A landscape with many valleys, sampled at points; each row gives a point and its height.
From any point a ball takes the steepest step (drop divided by distance) to one of its 2 nearest points. It stops when none of these is lower. Distance is the straight distance between rows; heights are no part of it.
J_721 h=9.03: [107  95 174 143 117  79 140 115  72 146 130 134 150 148 108 175 170 121
 175 125  97 141 160  90 158 170 127 116  90 145 127  57 166 156 145 103
  99 185 112 162 141 180 140 163 182 114 113 114 105 153 116  68  85 182
 122 100  85 101  81 109 144  95 124]
J_222 h=5.90: [111 155 137 125 140  96 103 117 103 158  72 125 127  62 123 141 173 170
 135 122 129 134  86  84 110 103 138  92 124  87 123  92 165 162  92 108
 126 146 191 119 125  81 134 111  93 179 161 106 110 159  89 189 142 107
 115 162  89 199 132 128 173 113 127]
J_660 h=8.92: [113  77 166 153 113  42 128 106  75 156  98 134 176 131 115 187 177 138
 178 121  88 154 163  90 162 165 131 106  71 148 140  37 183 153 135  92
 120 204 146 153 148 166 135 158 179 127 143 115 110 164 122  77  89 189
 110 123  71 125  85 112 151  87 134]
J_372 h=4.47: [113 168 123 107 149 162  99 163 152 117  98 147 100 102 128 106 138 151
 112 148 109 125  86 136 118 101 111 132 160  88  93 174  93 116 128 166
 129  64 128  62 119 117 109  61  88 135 133 127 132 131 149 180 152  82
 144 173 173 139 134 140 100 143 117]
J_326 h=5.17: [121 157  63  74 170 144 163 154 148 113 114 185 106 159 124 101 100 107
  79 111 136 107 135 154 128 135 133 106 171 147 158 207 154 114 148 121
 212 119  83 115 152  91 128  95 121  82 165 120 164 146 132 149 131 149
 146  86 161 140 150 145 101 124 131]
J_119 h=3.05: [134 102  88 101 129 143  91 173 170  98 143 137 155 131 143 100  63 134
 116 126 152 148 128 182 101  71 133 150 119 137 126 141 124 106 108 219
 154  51 143 104 109 111 141 123 110 102  96 119 186  89 148 129 136 108
 136 135 163  89 147 152  91 164 165]
J_170 h=6.60: [114 129  33  88 145 156 111 164 121  67 107 147 104 142 126 109  60  90
 117  90 124 118  87 187 135 146 115 126  98 157 129 143 179 138  83 155
 167  85  80 118 127 111 133 165 132  96 133 127 187 126 140 130  96 145
 164  87 147 142 119 138 103 134 154]
J_706 h=4.63: [133 143 141 157 125 167 128 127 156 128 131  95  97 125 119  94 150 130
 134 168 167 124 149 110 145 126 115 135 175 122  77 174  70 100 153 121
 105  96 105 107 115 139 120 100 128 130 116 142 119 112 155 115 167  95
 133 159 157 108 117 131 136 151  86]
J_307 h=1.77: [125 109  87 115 137 156 117 181 184 103 132 126 132 161 132  82  81 129
 107 143 154 139 144 162 111  96 119 143 144 149 118 201 104  95 129 185
 176  63 105  95 108 104 146  88 111 103 108 129 177 100 169 118 162 107
 135 113 180  84 141 158  99 159 145]
J_310 h=6.19: [131 124  35  84 137 157 125 168 153  94 125 165 134 174 116  98  62 107
  98  97 131 121 108 200 127 129 120 130 100 168 164 156 188 124 106 160
 195  99  95 135 131  96 145 164 126  82 138 124 192 131 119 125 103 156
 162  82 153 137 143 145  97 129 179]
J_142 h=7.90: [181  76 229 179  87 109 144 128 155 158 122 101 139 107 128 183 150 159
 156 141 136 160 172 147 100 148 162 174 115  95 122  79 107  95 145  76
  17 165 161 130 111 150  85 109 149 230 137 156 101 122 139 116 115  49
  89 145  78 153 113 114 138 134 126]
J_65 h=6.70: [ 82 213 143 123 180 115 146  90 104 183 126 167 108 120 120 142 178 185
 135 135  70 111  99  61 156 143 140  98 145 113 161 148 163 156 143 122
 153 144 123 112 147 135 114  91 107 133 183 126  76 173  83 183 153 141
 136 133 111 198 156 120 133  49 113]
J_36 h=3.75: [122 193 146 112 133 141 109 133 148 168 125 150 126 114 124 127 145 170
 104 137 109 122  82 108 109  93 122 116 143  91 138 155 121 129 119 142
 155 121 173  94 132 107 123  79  72 136 139 127 104 139 104 201 142 117
 138 182 159 157 167 128 127 135 145]
J_5 h=4.53: [149  72  76 130 111 117 105 147 123  74 143 114 138 128 151 131  48  85
 120 116 166 126  97 133 129 117 147 142 125 170 111 118 104 132  77 189
 114  71 132 111  94 127 128 172 135 127  95 119 157  67 147 105 116 142
 109 122 157  96 142 160 109 190 146]
J_493 h=5.68: [128 141 101 109 122 133 119 137 105  90  88 101  90  83 132 127 122 108
 136 136 123 143  98 117 133 139 141 118 148 112  63 114 108 139 107 133
  83  81 131  94 110 121 106 139 118 160 114 129 142 122 154 111 134 108
 126 152 122 128 107 123 122 166 109]
J_875 h=3.67: [ 90 155  95 114 169 189 122 129 155 139 148 124 114 166 117  99 135 127
 125 119  52 116 123 211  92  97  86 163 126 109 131 171 142 118 171 154
 122 111  76 139 137 125 129 112 136 123 148 122 134 171 181 146 118  96
 156  68 134 124 120 128  89 100 119]
J_124 h=4.29: [123 145  97 103 140 140 133 123 108 120 136 129 126 156 119 122 104 107
 119 127 128 120 135 131 129 126 122 122 120 150 141 125 145 144 126 122
 143 140 112 150 146 134 145 164 128  80 114 125 149 133 121 110 124 161
 157  97 123 111 110 123 136 117 122]
J_710 h=6.14: [ 92 170 148 135 150 102 102 115  95 166  73 120 113  69 106 144 185 180
 143 124  75 119  85  84 121 124 133 105 118  84 132 108 170 182 102 112
 105 146 169 124 133 107 132  97 101 191 166 106  99 174  97 186 139  96
 109 149  84 214 128 124 160  73 127]
J_624 h=4.14: [138 153 167 163 123 164 132 112 138 151 142 100 112 112 113 102 165 143
 148 162 140 129 162 109 136 133 125 145 166 115  94 137  83 114 161 115
  76 121 113 126 134 152 119 120 133 155 106 144 106 121 137 108 148  96
 134 150 125 111 109 109 141 136  86]
J_656 h=4.49: [159 103 133 136 119  98 113  96 145 143 143 124 170 114 171 144 112 148
 111 106 159 152 132 133  98  74 134 103 119 112 155  74 117 116 104 142
 163 136 210 125 114  86 138 131  85 117 127 133 128 117  98 144 142 128
 117 178 136 111 162 138 139 161 166]
J_14 h=5.27: [141 172 102  83 133 118 131 117 136 150 126 160 151 144 124 118 105 156
 100 123 128 128 123 134 118  77 121 106 116 135 171 117 152 126 125 143
 185 139 162 141 144 104 145 129  96  69 139 127 131 140  83 159 113 165
 142 139 140 132 154 128 131 106 150]
J_752 h=1.53: [137 161 189 153 117 152 146  92 159 169 191 147 145 127 149 107 173 144
 124 175 199 120 165  44 149 140 149 119 175 116 128 153 106 113 143  99
 172 155 138  95 160 119 144  89 105 119 126 157  81 113  80 128 197 137
 131 181 151 101 156 130 160 140 133]
J_572 h=4.19: [ 96 182  86  97 187 161 150 123 135 121 116 155  84 138 123 115 151 125
 103 124 101 101 118 145 126 131 112 130 167 107 118 192 137 130 160 124
 152 111  70 107 152 115 113  82 133 104 169 115 134 155 156 168 139 116
 156 105 138 158 131 140 104 101  90]
J_92 h=7.85: [142 132  51 105 120 112 121 142  79  77  98 160 142 136 139 135  74  99
 103  96 151 110  74 127 161 152 143  90  76 182 165  89 173 162  67 121
 189 156 111 163 134 128 147 205 131  66 133 123 156 102  80 120  93 207
 130 115 130 149 114 140 143 113 157]
J_776 h=6.45: [ 85 187 147 129 164 121 131  95  91 169 105 136 111 104 117 136 195 181
 148 133  67 121 107  71 147 148 139 101 137  94 137 121 164 177 137 110
 116 142 122 116 150 135 119  99 112 154 160 128  86 171  94 156 155 123
 135 135  92 193 126 117 144  54 116]
J_506 h=6.02: [169  87 178 159  61 115 178 134 125 129 162  71 116 134 100 112 135  97
 153 142 170 122 142 110 157 158 115 181 149 139  86 141  61  71 158 133
  44 118 108 166  75 179 102 145 192 180  79 123 104  77 171  84  99  96
 102 103 133 112 101 124 130 166  89]
J_899 h=5.16: [123 105  82 113 111 128 112 149 105  71 110  98 104 111 133 130  75  86
 138 121 140 129  90 131 138 147 134 140 126 153  70 126 106 132  85 162
  89  70 114 110 103 138 118 165 137 144 102 129 156  95 161 103 108 129
 121 119 137 109 117 133 115 179 117]
J_881 h=2.83: [ 89 179 162 155 175 176 132 101 120 172 162 136 109 146 109 114 181 163
 150 150  83 108 148 121 118 123 110 149 148 102 145 159 116 136 183 124
  92 136  85 137 164 149 132 105 133 131 145 135 102 168 128 150 146 107
 151 101 123 130 125 118 123  70  98]
J_607 h=8.30: [129  86 188 149 110  72 126 125 106 144  92 105 141 112 118 192 181 151
 170 123 100 157 167 118 117 159 154 148  97 106 107  57 157 156 138  85
  69 175 150 148 145 152 108 140 160 185 132 122 108 157 129  90  96 120
  92 130  62 146  94 110 147  99 121]
J_237 h=6.57: [104 124  37 108 140 153 111 154  86  63 109 137  93 137 122 129  74  75
 140  79 112 107  73 178 139 175 115 123  81 162 124 131 181 156  63 131
 145 109  65 144 130 143 146 176 151  98 125 127 163 123 146 117  79 159
 153  80 125 143  99 118 117 120 142]
J_833 h=3.68: [ 96 176  99 112 179 171 138 118 110 119 105 131  79 117 116 119 160 129
 128 121  75 119 107 143 122 126 107 135 148  89 104 157 135 148 146 133
 101 103  78 113 150 133 113 106 130 118 152 124 123 156 164 152 135 105
 159 114 123 156 109 123 107  93  90]
J_932 h=3.48: [105 163 154 152 162 167 141 105 115 152 143 115  93 131 105 110 182 141
 156 156 113 118 163 105 141 143 116 145 157 113 112 146 110 134 172 110
  92 132  75 129 154 153 121 120 144 131 124 134 109 153 134 114 155 117
 152 105 113 119  93 112 132  94  82]
J_370 h=3.29: [153 122 183 172 116 138 125  99 172 164 178 112 161  88 176 140 159 141
 130 144 182 145 141  98 114 116 146 112 167  94 119 120  97 105 111 120
 134 137 187 104 123 100 137  96  84 165 121 148  92 100 109 140 178  97
 122 205 145 121 159 138 144 171 147]
J_537 h=4.76: [101 148 128 120 143 119 142 111  65 129 102 119 106 119 117 146 165 118
 155 126 102 139 129  88 153 162 141 101 125 123 112  92 161 169 127  99
 106 146 104 137 144 152 125 152 142 118 116 125 112 147 115  98 130 154
 137 115  83 137  83 106 138  90 112]
J_361 h=6.15: [114 105  58 118 122 119 102 145  59  63  95 149 114 123 122 155  85  77
 146  84 114 104  64 153 145 186 121 112  57 169 131  92 168 164  45 116
 137 133  88 167 125 168 157 193 162  98 114 118 141 115 124 106  56 190
 123 106 101 139 100 103 134 113 151]
J_861 h=7.40: [140 185  76  80 122  96 147 123  91 101  87 159 124 110 145 130 116 133
  89 105 160 128  98  92 143 124 160  69 142 127 152 121 156 149  89 121
 197 141 143 117 140  87 121 134  86  97 146 126 136 138  81 144 147 169
 133 150 139 157 136 145 141 130 149]
J_436 h=7.65: [147 154  55  96 119 103 137 140  80  76  91 161 131 128 143 133  83 106
  87  94 162 122  83 101 153 142 160  74 116 164 160 102 166 160  74 125
 199 150 120 143 141 106 134 182 105  74 137 122 152 110  75 128 119 197
 128 129 146 152 121 152 144 126 159]
J_763 h=3.11: [101 157 118 123 163 180 119 138 130 123 110 114  96 117 112 114 146 138
 136 126  61 119 115 173 104 108  96 152 136  88 106 149 123 139 150 156
  75  89  93 121 139 140 122 109 122 139 140 123 130 156 174 150 120  89
 153 117 138 134 108 115 103 104 102]
J_534 h=1.07: [ 91 196 164 131 164 162 106 125 169 200 176 146 126 179 100 127 127 171
 127 141  53 109 126 158  91  70  89 156 117 127 197 161 132 120 164 147
 137 132 145 151 154 134 156 104 117 109 155 124  99 165 113 207  98 115
 124 107 161 144 163 117  99  82 138]
J_912 h=4.00: [163  86 152 159 123 107 123 101 149 138 160 105 160  93 189 158 126 137
 127 121 173 157 137 126  98  95 145 104 145 107 138  82 104 104  97 141
 136 124 216 111 104  88 129 122  83 155 127 136 111 107 115 133 160  97
 110 188 137 114 156 145 134 183 162]
J_308 h=8.74: [125  87 130 132 118  57 111 103  90 142  89 132 179 101 128 161 140 140
 148 110  93 147 144 122 145 132 123 124  51 142 157  42 171 147 118 101
 148 192 165 166 142 136 130 175 156 111 141 120 134 161 126 108  86 183
 108 134  71 119 102 107 147  82 137]
J_188 h=3.55: [110 148 115 124 155 131 169 130  90  95 128 163  97 171 121 113 132  71
 102 136 168  95 147  66 172 181 146  88 166 191 139 181 130 144 150  93
 184 167  58 119 150 138 138 137 146  82 139 122 133 128 101 108 173 187
 148  67 140 129  98 157 141 119  95]
J_314 h=5.64: [140 144 206 192 108 153  99 123 168 166 127 112 134  60 140 118 173 148
 152 154 152 127 125 106 124 138 147 129 174  68  85 133 104 122 123 103
  54 115 166 100 112 123 114  86 106 229 133 155  97 120 129 145 173  52
 110 202 119 167 142 124 146 156 118]
J_122 h=6.28: [108 119  97 132 153 166 128 166 194 103  99 117  89 156 123  88 131 134
 109 153 170 111 143 141 135 134 109 127 179 118  83 226  76  89 172 124
 169  78  59  83  93 115 125  49 108 102 141 127 144 125 179 144 179  87
 132 116 183  97 140 158 119 132 102]
J_145 h=8.51: [138  52 165 132  82  53 144 125  91 108  96 114 132 122 118 213 148 103
 174 106 110 154 134 128 124 182 149 161  74 123  98  57 144 134 114  85
  74 173 153 149 128 164  97 158 182 173 118 106 120 142 138  84  79 145
  80 123  58 139  96 110 135 125 125]
J_35 h=5.60: [157  90 155 171  83 124 162 133 135 115 171  65 122 148 113  98 125  92
 135 154 190 114 141 101 154 141 110 160 166 166  87 166  53  78 145 145
  81 100 113 150  75 159 126 147 177 146  86 125 113  71 168  78 124 110
  99 105 156 102 114 147 130 181  95]
J_901 h=3.65: [155 109 152 151 119 154 110 143 190 136 194 109 163 128 144 107 109 149
 132 155 164 152 161 157 105  77 116 139 156 129 122 161  80  87 145 179
 125  97 153 118 116 121 150  95 100 114  99 140 139  73 158 118 154  94
 129 166 180  70 155 145 119 167 133]
J_97 h=1.85: [101 119  57 111 144 178 115 133 160 118 167 128 127 207 113  89  92  96
 118 103  75 116 134 219 124 130  93 164  93 155 146 162 162 122 151 147
 163 132  74 159 122 112 139 160 146 107 120 130 164 150 166  91 112 137
 162  35 127  92 129 119 101 111 152]
J_849 h=5.29: [133  93  99 105 108  92  88 126 109  94  85 124 146  97 128 154  97 130
 141  96  78 137 120 179 119 116 102 157  45 123 136  62 168 150  96 133
 126 132 139 168 127 131 129 183 157 107 130 116 154 147 147 116  56 158
 123 139  96 116 127  90 129 105 153]
J_625 h=2.53: [137 152 195 169 111 166 118 111 180 176 183 132 149  98 151 113 170 156
 124 168 177 126 134  76 130 125 133 125 176  85 106 164  94 107 126 113
 148 144 155  94 144 114 140  69  83 150 130 159  85 106 107 151 192 114
 125 213 161 121 170 136 146 149 143]
J_125 h=2.74: [135 141 169 132 125 137  76 137 177 181 166 133 169 147 118 116 101 178
 112 134  84 132 127 184  76  49  90 154 100 107 175 125 118 110 158 172
 126 123 187 142 134 129 159 113 102 111 123 129 128 124 106 189  93 111
 137 156 165 113 169 118 106 130 151]
J_57 h=2.86: [108 101  69 128 128 165 106 139 138 113 170 128 131 207 110 107  84  79
 128 104  96 107 130 198 131 149  94 155  72 179 152 147 157 137 117 137
 155 147  77 181 121 137 154 184 157 103 101 124 163 138 148  77 101 157
 157  33 118  85 119 112 120 118 148]
J_523 h=2.76: [123 161 146 118 138 112 174 113  90 115 142 172 120 164 129 113 150  92
 109 155 191 102 161  30 173 166 156  73 171 184 153 152 132 145 151  96
 188 165  86 106 161 135 142 130 136  79 137 131 115 127  70 106 187 188
 147 104 149 114 113 148 151 127 107]
J_545 h=4.87: [114 174  59  81 169 131 168 138  96  95 105 171 100 143 132 118 104  94
  98 102 136 107 121 124 150 162 146  90 154 153 159 173 173 138 127 108
 194 142  81 131 163 116 120 136 126  68 161 121 157 138 113 137 127 177
 152  87 142 161 118 143 121  97 122]
J_44 h=5.25: [112 145 127 116 131  90 133 104  72 139  86 114 120  95 134 149 173 125
 146 129 140 143 118  66 148 155 163  75 134 123 113  71 165 175 110  82
 127 151 149 123 129 119 123 148 127 148 130 129 113 143  89 118 153 147
 119 140  73 163  95 118 160 119 119]
J_954 h=5.26: [137 149 174 162 111 155  91 134 158 144 127 113 131  69 143 117 153 156
 137 153 132 138 114 126 116 120 135 125 163  82  86 137  87 113 126 136
  77  97 166  91 108 122 117  84  93 192 124 143 110 118 143 146 157  67
 124 199 144 137 144 128 126 162 118]
J_927 h=4.85: [132 114 116 110 120 116 112 121 109 119 112 112 139 121 127 144 109 124
 133 111 103 138 136 151 122 117 117 138  93 126 129  77 145 149 121 125
 107 130 137 161 134 138 134 173 134 106 111 126 141 139 132 112  89 149
 135 126 100 104 117 101 131 119 126]
J_469 h=7.64: [186  37 216 172  77  90 162 114 142 152 142  98 146 127 147 190 128 143
 146 134 137 175 178 145 106 132 148 176  93 128 154  64 101  87 146  85
  59 173 183 140 111 153  86 138 155 181 133 155 100 126 125 105 108  80
  94 133  78 123 114 109 140 150 134]
J_602 h=6.04: [144 137 173 166 111 133 125 118 130 151 100 100 105  72 125 121 181 135
 161 156 145 130 131 105 133 155 162 128 173  87  68 116 114 137 127  87
  40 112 144 108 115 128  95 106 131 230 125 143 102 124 133 117 157  61
  99 179  95 167 109 111 146 151 104]
J_82 h=3.80: [139  94  59 107 123 137  95 169 149  78 131 139 147 140 142 109  46 109
 111 113 162 138 112 163 117  96 140 143 112 164 128 128 135 131  81 201
 153  62 123 109 109 107 139 154 123 102  99 120 186  84 141 116 126 135
 136 124 161  96 143 159 101 173 169]
J_442 h=2.73: [132 105  91 132 129 163 119 160 179 112 158 109 129 189 120  81  87 114
 112 144 150 133 153 162 118 107 110 149 142 168 123 191  99 101 147 165
 160  98 104 123 105 110 154 117 120 103 103 131 171 102 171  94 155 120
 141  93 168  81 135 147 122 164 132]
J_579 h=4.31: [ 94 166 104 111 160 141 141 111  74 116  92 120  87 110 120 138 164 128
 148 116  76 135 111 114 136 148 128 115 132 100 109 113 160 171 129 114
 100 128  87 133 153 143 112 131 132 119 134 121 116 157 137 119 129 134
 142 115  93 154  89 105 125  77 107]
J_80 h=5.61: [117 166 122 113 131 103 128 104  94 138  88 124 123  77 142 142 169 143
 129 128 159 137 105  70 130 128 159  75 146 101 115  98 157 162  96  94
 144 137 171 109 127  87 125 121  96 158 145 124 111 147  89 152 174 126
 125 162  91 175 121 130 168 137 122]
J_62 h=5.54: [121 122  61  93 162 147 152 164 164  97  95 165 102 169 126  87  89  92
  73 112 147 108 142 144 136 158 132 106 171 153 141 225 134 114 153 118
 214 118  58  99 132  87 127  88 125  93 156 127 174 131 152 133 145 140
 137  78 175 117 148 163 107 142 133]
J_348 h=7.09: [177  40 173 157  67 100 187 100 119 121 176  87 144 136 146 149 111  80
 132 124 163 135 140 111 148 137 143 147 128 150 132  85  70  86 128 131
  62 138 162 145  88 160  98 164 164 161  85 131  99  74 135  92 112 112
  84 114 123 109 135 139 125 183 122]
J_885 h=3.71: [130 105  91 121 125 149 121 138 127 115 159 130 141 188 114 117  78  84
 114 119 144 112 131 153 129 130 113 136 101 183 151 135 139 144 114 133
 145 141 104 168 131 135 162 186 142  86  97 120 166 114 127  92 119 170
 149  69 128  95 119 134 134 139 134]
J_94 h=8.84: [129  90 165 134 104  98 153 114  85 133 142 119 143 142 118 157 134  86
 146 119 139 131 137  95 154 163 134 120 107 158 119  71 122 146 123 102
  92 162 131 158 125 174 129 179 168 126  88 119 118 118 108  84  97 170
 106 101  85 102  99 120 137 135 109]
J_342 h=3.27: [155 107 183 151 114 127  83 125 182 168 173 124 184 129 146 127  95 179
 115 123 109 149 151 181  78  58 107 148  99 105 165 101 101 106 161 163
 116 131 200 140 124 126 148 117 101 116 118 143 128 105 114 166 102 105
 139 167 151  98 174 118 118 146 148]
J_278 h=5.08: [142 118 138 171 112 148 138 138 160 114 150  74 103 150 115  90 142 117
 134 172 194 127 159 105 149 130 107 144 182 157  82 189  61  81 155 126
 116  92 101 128  91 139 130 115 148 122 103 131 118  94 163  90 161 102
 113 135 172  94 114 143 137 166  96]
J_917 h=5.75: [134  58  86 109 101  95  74 142 124  70  99 136 145  95 133 159  59 115
 148  93 101 127 112 201 118 121 110 170  37 146 133  62 154 143  75 154
 120  93 135 156  97 129 119 197 168 111 123 119 170 114 149 115  45 141
 128 130 110 104 151  94 113 149 166]
J_153 h=2.98: [ 95 134 106 119 153 182 119 122 150 147 171 118 131 192 116  98 124 129
 136 127  60 120 151 208  95  99  85 169 107 126 151 157 149 121 177 147
 126 141  82 172 143 129 143 141 140 114 128 124 135 174 164 110 116 120
 156  46 120  90 119 112 108  96 131]
J_266 h=1.98: [100 180 145 124 162 161 120 115 134 171 147 136 129 150 108 120 146 163
 132 137  60 116 128 151  97  88  98 147 120 108 168 143 130 138 162 142
 112 129 124 147 155 140 146 112 118 115 146 126 104 170 121 175 109 116
 143 110 134 139 140 115 111  75 120]
J_882 h=8.59: [135  82 144 137 122  58 105 109 105 141  72 115 162  77 132 164 149 156
 143 108 104 153 139 131 111 112 127 127  66 118 140  47 161 146 112  99
 124 177 187 151 136 115 122 153 138 157 156 120 133 167 128 136  99 144
 101 148  67 147 111 106 155 100 129]
J_807 h=2.10: [117 170 195 149 133 165  84 140 185 202 193 131 153 164 105 115 114 178
 123 151  78 117 133 164  79  65  85 159 118 109 183 161 104 105 169 151
 117 136 173 140 149 135 166 100  99 119 127 134 117 127 108 199 104 109
 134 146 177 117 180 119 108 117 146]
J_735 h=4.88: [126 158 142 129 129 151  89 154 152 126 115 124 122  86 138 110 134 154
 127 148 111 137  97 140 110 100 125 129 154  87  90 142  87 118 127 165
  98  76 158  82 110 121 122  85  86 161 121 132 128 122 147 158 147  77
 138 188 155 126 138 129 113 156 118]
J_241 h=8.70: [135  59 154 132  92  69 141 115  84 115 115 120 149 123 131 184 123  84
 145  98 132 136 118 107 144 164 141 121  85 152 123  54 129 145 102  89
  99 162 159 158 115 157 115 185 167 142 107 119 123 124 111  92  90 172
  84 116  70 124 108 116 136 141 129]
J_860 h=4.73: [100 185  79  79 194 144 165 133 148 133 136 187 100 157 127 113 129 118
  87 111 111  97 132 160 130 134 132 113 175 142 159 206 162 117 170 118
 201 133  75 124 154  98 121  83 138  89 184 110 135 167 145 165 122 145
 139  80 140 156 153 136  98  95 112]
J_844 h=6.81: [183  31 170 172  52  94 213 103 104 105 186  75 144 135 152 127 125  65
 125 125 181 113 117  88 164 145 132 145 148 139 123 106  52  77 121 148
  63 127 146 132  69 159 106 153 178 189  78 127  87  53 138  92 120 110
  78 111 140 136 134 162 120 174 123]
J_192 h=8.09: [160  83 215 168 101  88 139 127 133 155 103 105 134 109 115 193 178 157
 168 140 123 156 176 134 108 162 165 167 111  94 106  67 131 130 140  73
  31 165 148 139 133 154  91 121 158 227 133 139 103 142 131 103 103  73
  86 138  67 159  99 112 146 117 118]
J_93 h=2.89: [138 111 134 130 130 155 106 179 198 127 166 124 153 133 136  90 106 152
 121 162 161 146 148 159 105  79 114 140 155 130 114 205  79  86 140 190
 163  74 127  94 110 111 158  59 101 105 103 132 153  81 163 129 173  93
 124 155 191  72 152 156 101 151 146]
J_405 h=5.69: [148 148  73  74 137 135 133 153 153 126 129 175 145 163 112 104  77 140
  93 116 140 127 123 175 112  79 120 115 118 146 174 147 164 112 117 166
 197 106 137 138 138  91 151 132 106  66 135 122 167 133 100 149 112 154
 148 117 160 126 160 137 104 131 177]
J_63 h=1.61: [144 155 158 132 122 129 166  98 129 131 159 151 131 144 136 108 156 115
 107 168 208 113 170  33 156 148 158  93 180 151 142 157 110 128 136 100
 189 153 112  96 161 120 146 101 116  95 125 144  96 117  82 114 199 153
 129 156 157  97 139 144 152 148 124]
J_280 h=6.94: [103 207 129 101 166 122 159 104 110 156 124 173 108 121 128 130 166 163
 114 138 120 108 118  65 150 142 149  92 165 117 151 163 149 141 146 110
 177 142 126  99 160 123 110  87 102 110 168 128  94 159  80 172 162 156
 155 140 126 174 153 117 139  83 109]
J_966 h=7.14: [119 193 107  90 149 124 155 110 102 128 108 158 109 124 131 124 145 138
 109 131 140 122 122  80 145 137 149  88 162 126 140 149 143 145 132 110
 177 138 122 105 158 118 119 113 101  96 144 134 118 145  90 146 163 158
 156 137 129 150 129 126 140 108 113]
J_550 h=8.46: [137  76 180 157 121  59 111 120 117 145  77 110 161  86 122 189 166 171
 155 117  96 162 166 137 101 129 139 155  66 108 135  57 157 150 128  97
  93 183 179 148 150 134 117 137 148 182 157 124 117 174 140 122  93 127
  89 140  65 157 105 109 148  92 126]
J_876 h=5.97: [106 118  73 108 160 154 139 161 175  84  77 131  82 157 128  93 112 106
  87 131 163 107 142 134 143 156 123 113 176 132  95 225 102 105 157 119
 188  88  46  80 103 105 118  62 117  98 149 122 160 126 174 145 161 108
 133  95 181 111 138 168 117 140 109]
J_28 h=6.43: [178  65 186 154  36  90 216 116  99 112 151  81 125 130 123 113 156  70
 143 127 179 112 115  81 176 171 127 164 147 123  87 117  57  82 135 122
  41 130 115 149  69 175  92 134 199 216  81 126  93  61 149  91 108 100
  88 108 127 141 107 139 130 157 102]
J_958 h=3.99: [162  93 179 163 111 145  94 139 190 149 203 113 175 114 154 123  97 167
 135 139 143 161 163 183  94  65 120 147 135 113 135 130  81  84 154 185
 101 108 179 127 108 132 141 102  97 124 101 143 133  70 151 132 131  84
 131 168 166  75 167 136 113 164 138]
J_459 h=6.01: [123 156 125 127 129 141 117 129 107 116  78 105  80  71 125 123 163 132
 142 144 111 137 105 110 132 143 144 115 159  88  59 118 114 153 119 116
  68  96 135  93 118 116 102 116 115 187 124 129 121 138 144 120 152  88
 121 170 104 156 108 113 134 149 103]
J_423 h=7.39: [174  34 185 152  78  91 155 104 129 134 154 104 152 133 144 176 104 112
 136 118 138 157 159 139 123 131 144 162  91 142 150  63  94 103 135 109
  74 156 179 153 106 160  93 168 158 140 107 135 112 110 128  96  97 113
  92 125  92  96 130 113 135 167 124]
J_85 h=5.70: [114 100  68 111 110  88  94 133  74  67  67 131 121  89 127 162 101 108
 156  87  83 131  88 159 136 159 116 134  44 132 123  59 179 159  61 112
 138 140 118 170 124 143 139 184 164 109 129 110 150 142 144 106  49 173
 109 135  89 137 115  91 136 101 162]
J_913 h=3.14: [119 174 194 147 118 165 109 130 170 185 164 147 138 107 135 118 160 165
 112 158 143 118 103  80 119 121 128 128 162  79 120 178 104 121 121 125
 152 136 168  94 143 114 129  66  72 147 141 142  91 121 104 188 181 114
 132 209 170 145 181 132 138 143 151]
J_367 h=4.17: [105 156  95 109 161 125 168 137  82 107 142 176 111 182 130 116 120  82
 111 127 144  94 139  98 163 177 145  88 144 192 168 165 163 139 151 101
 191 177  70 140 157 131 143 157 143  66 147 120 147 138 101 109 150 194
 161  51 135 130 100 147 138  96 118]
J_487 h=4.94: [152 133 111 104 119 102 105 107 134 142 125 139 169 130 139 123  99 156
 104 109 130 138 128 147 109  70 116 117  99 126 164  83 137 127 119 144
 166 136 182 147 132 102 142 149 104  84 125 128 144 128  96 147 107 151
 135 156 129 114 155 127 135 127 157]

Where does a ball stop that starts at each point below?
J_62 => J_763
J_545 => J_752
J_899 => J_307
J_602 => J_625
J_776 => J_763
J_436 => J_763
J_405 => J_625
J_927 => J_97
J_94 => J_534
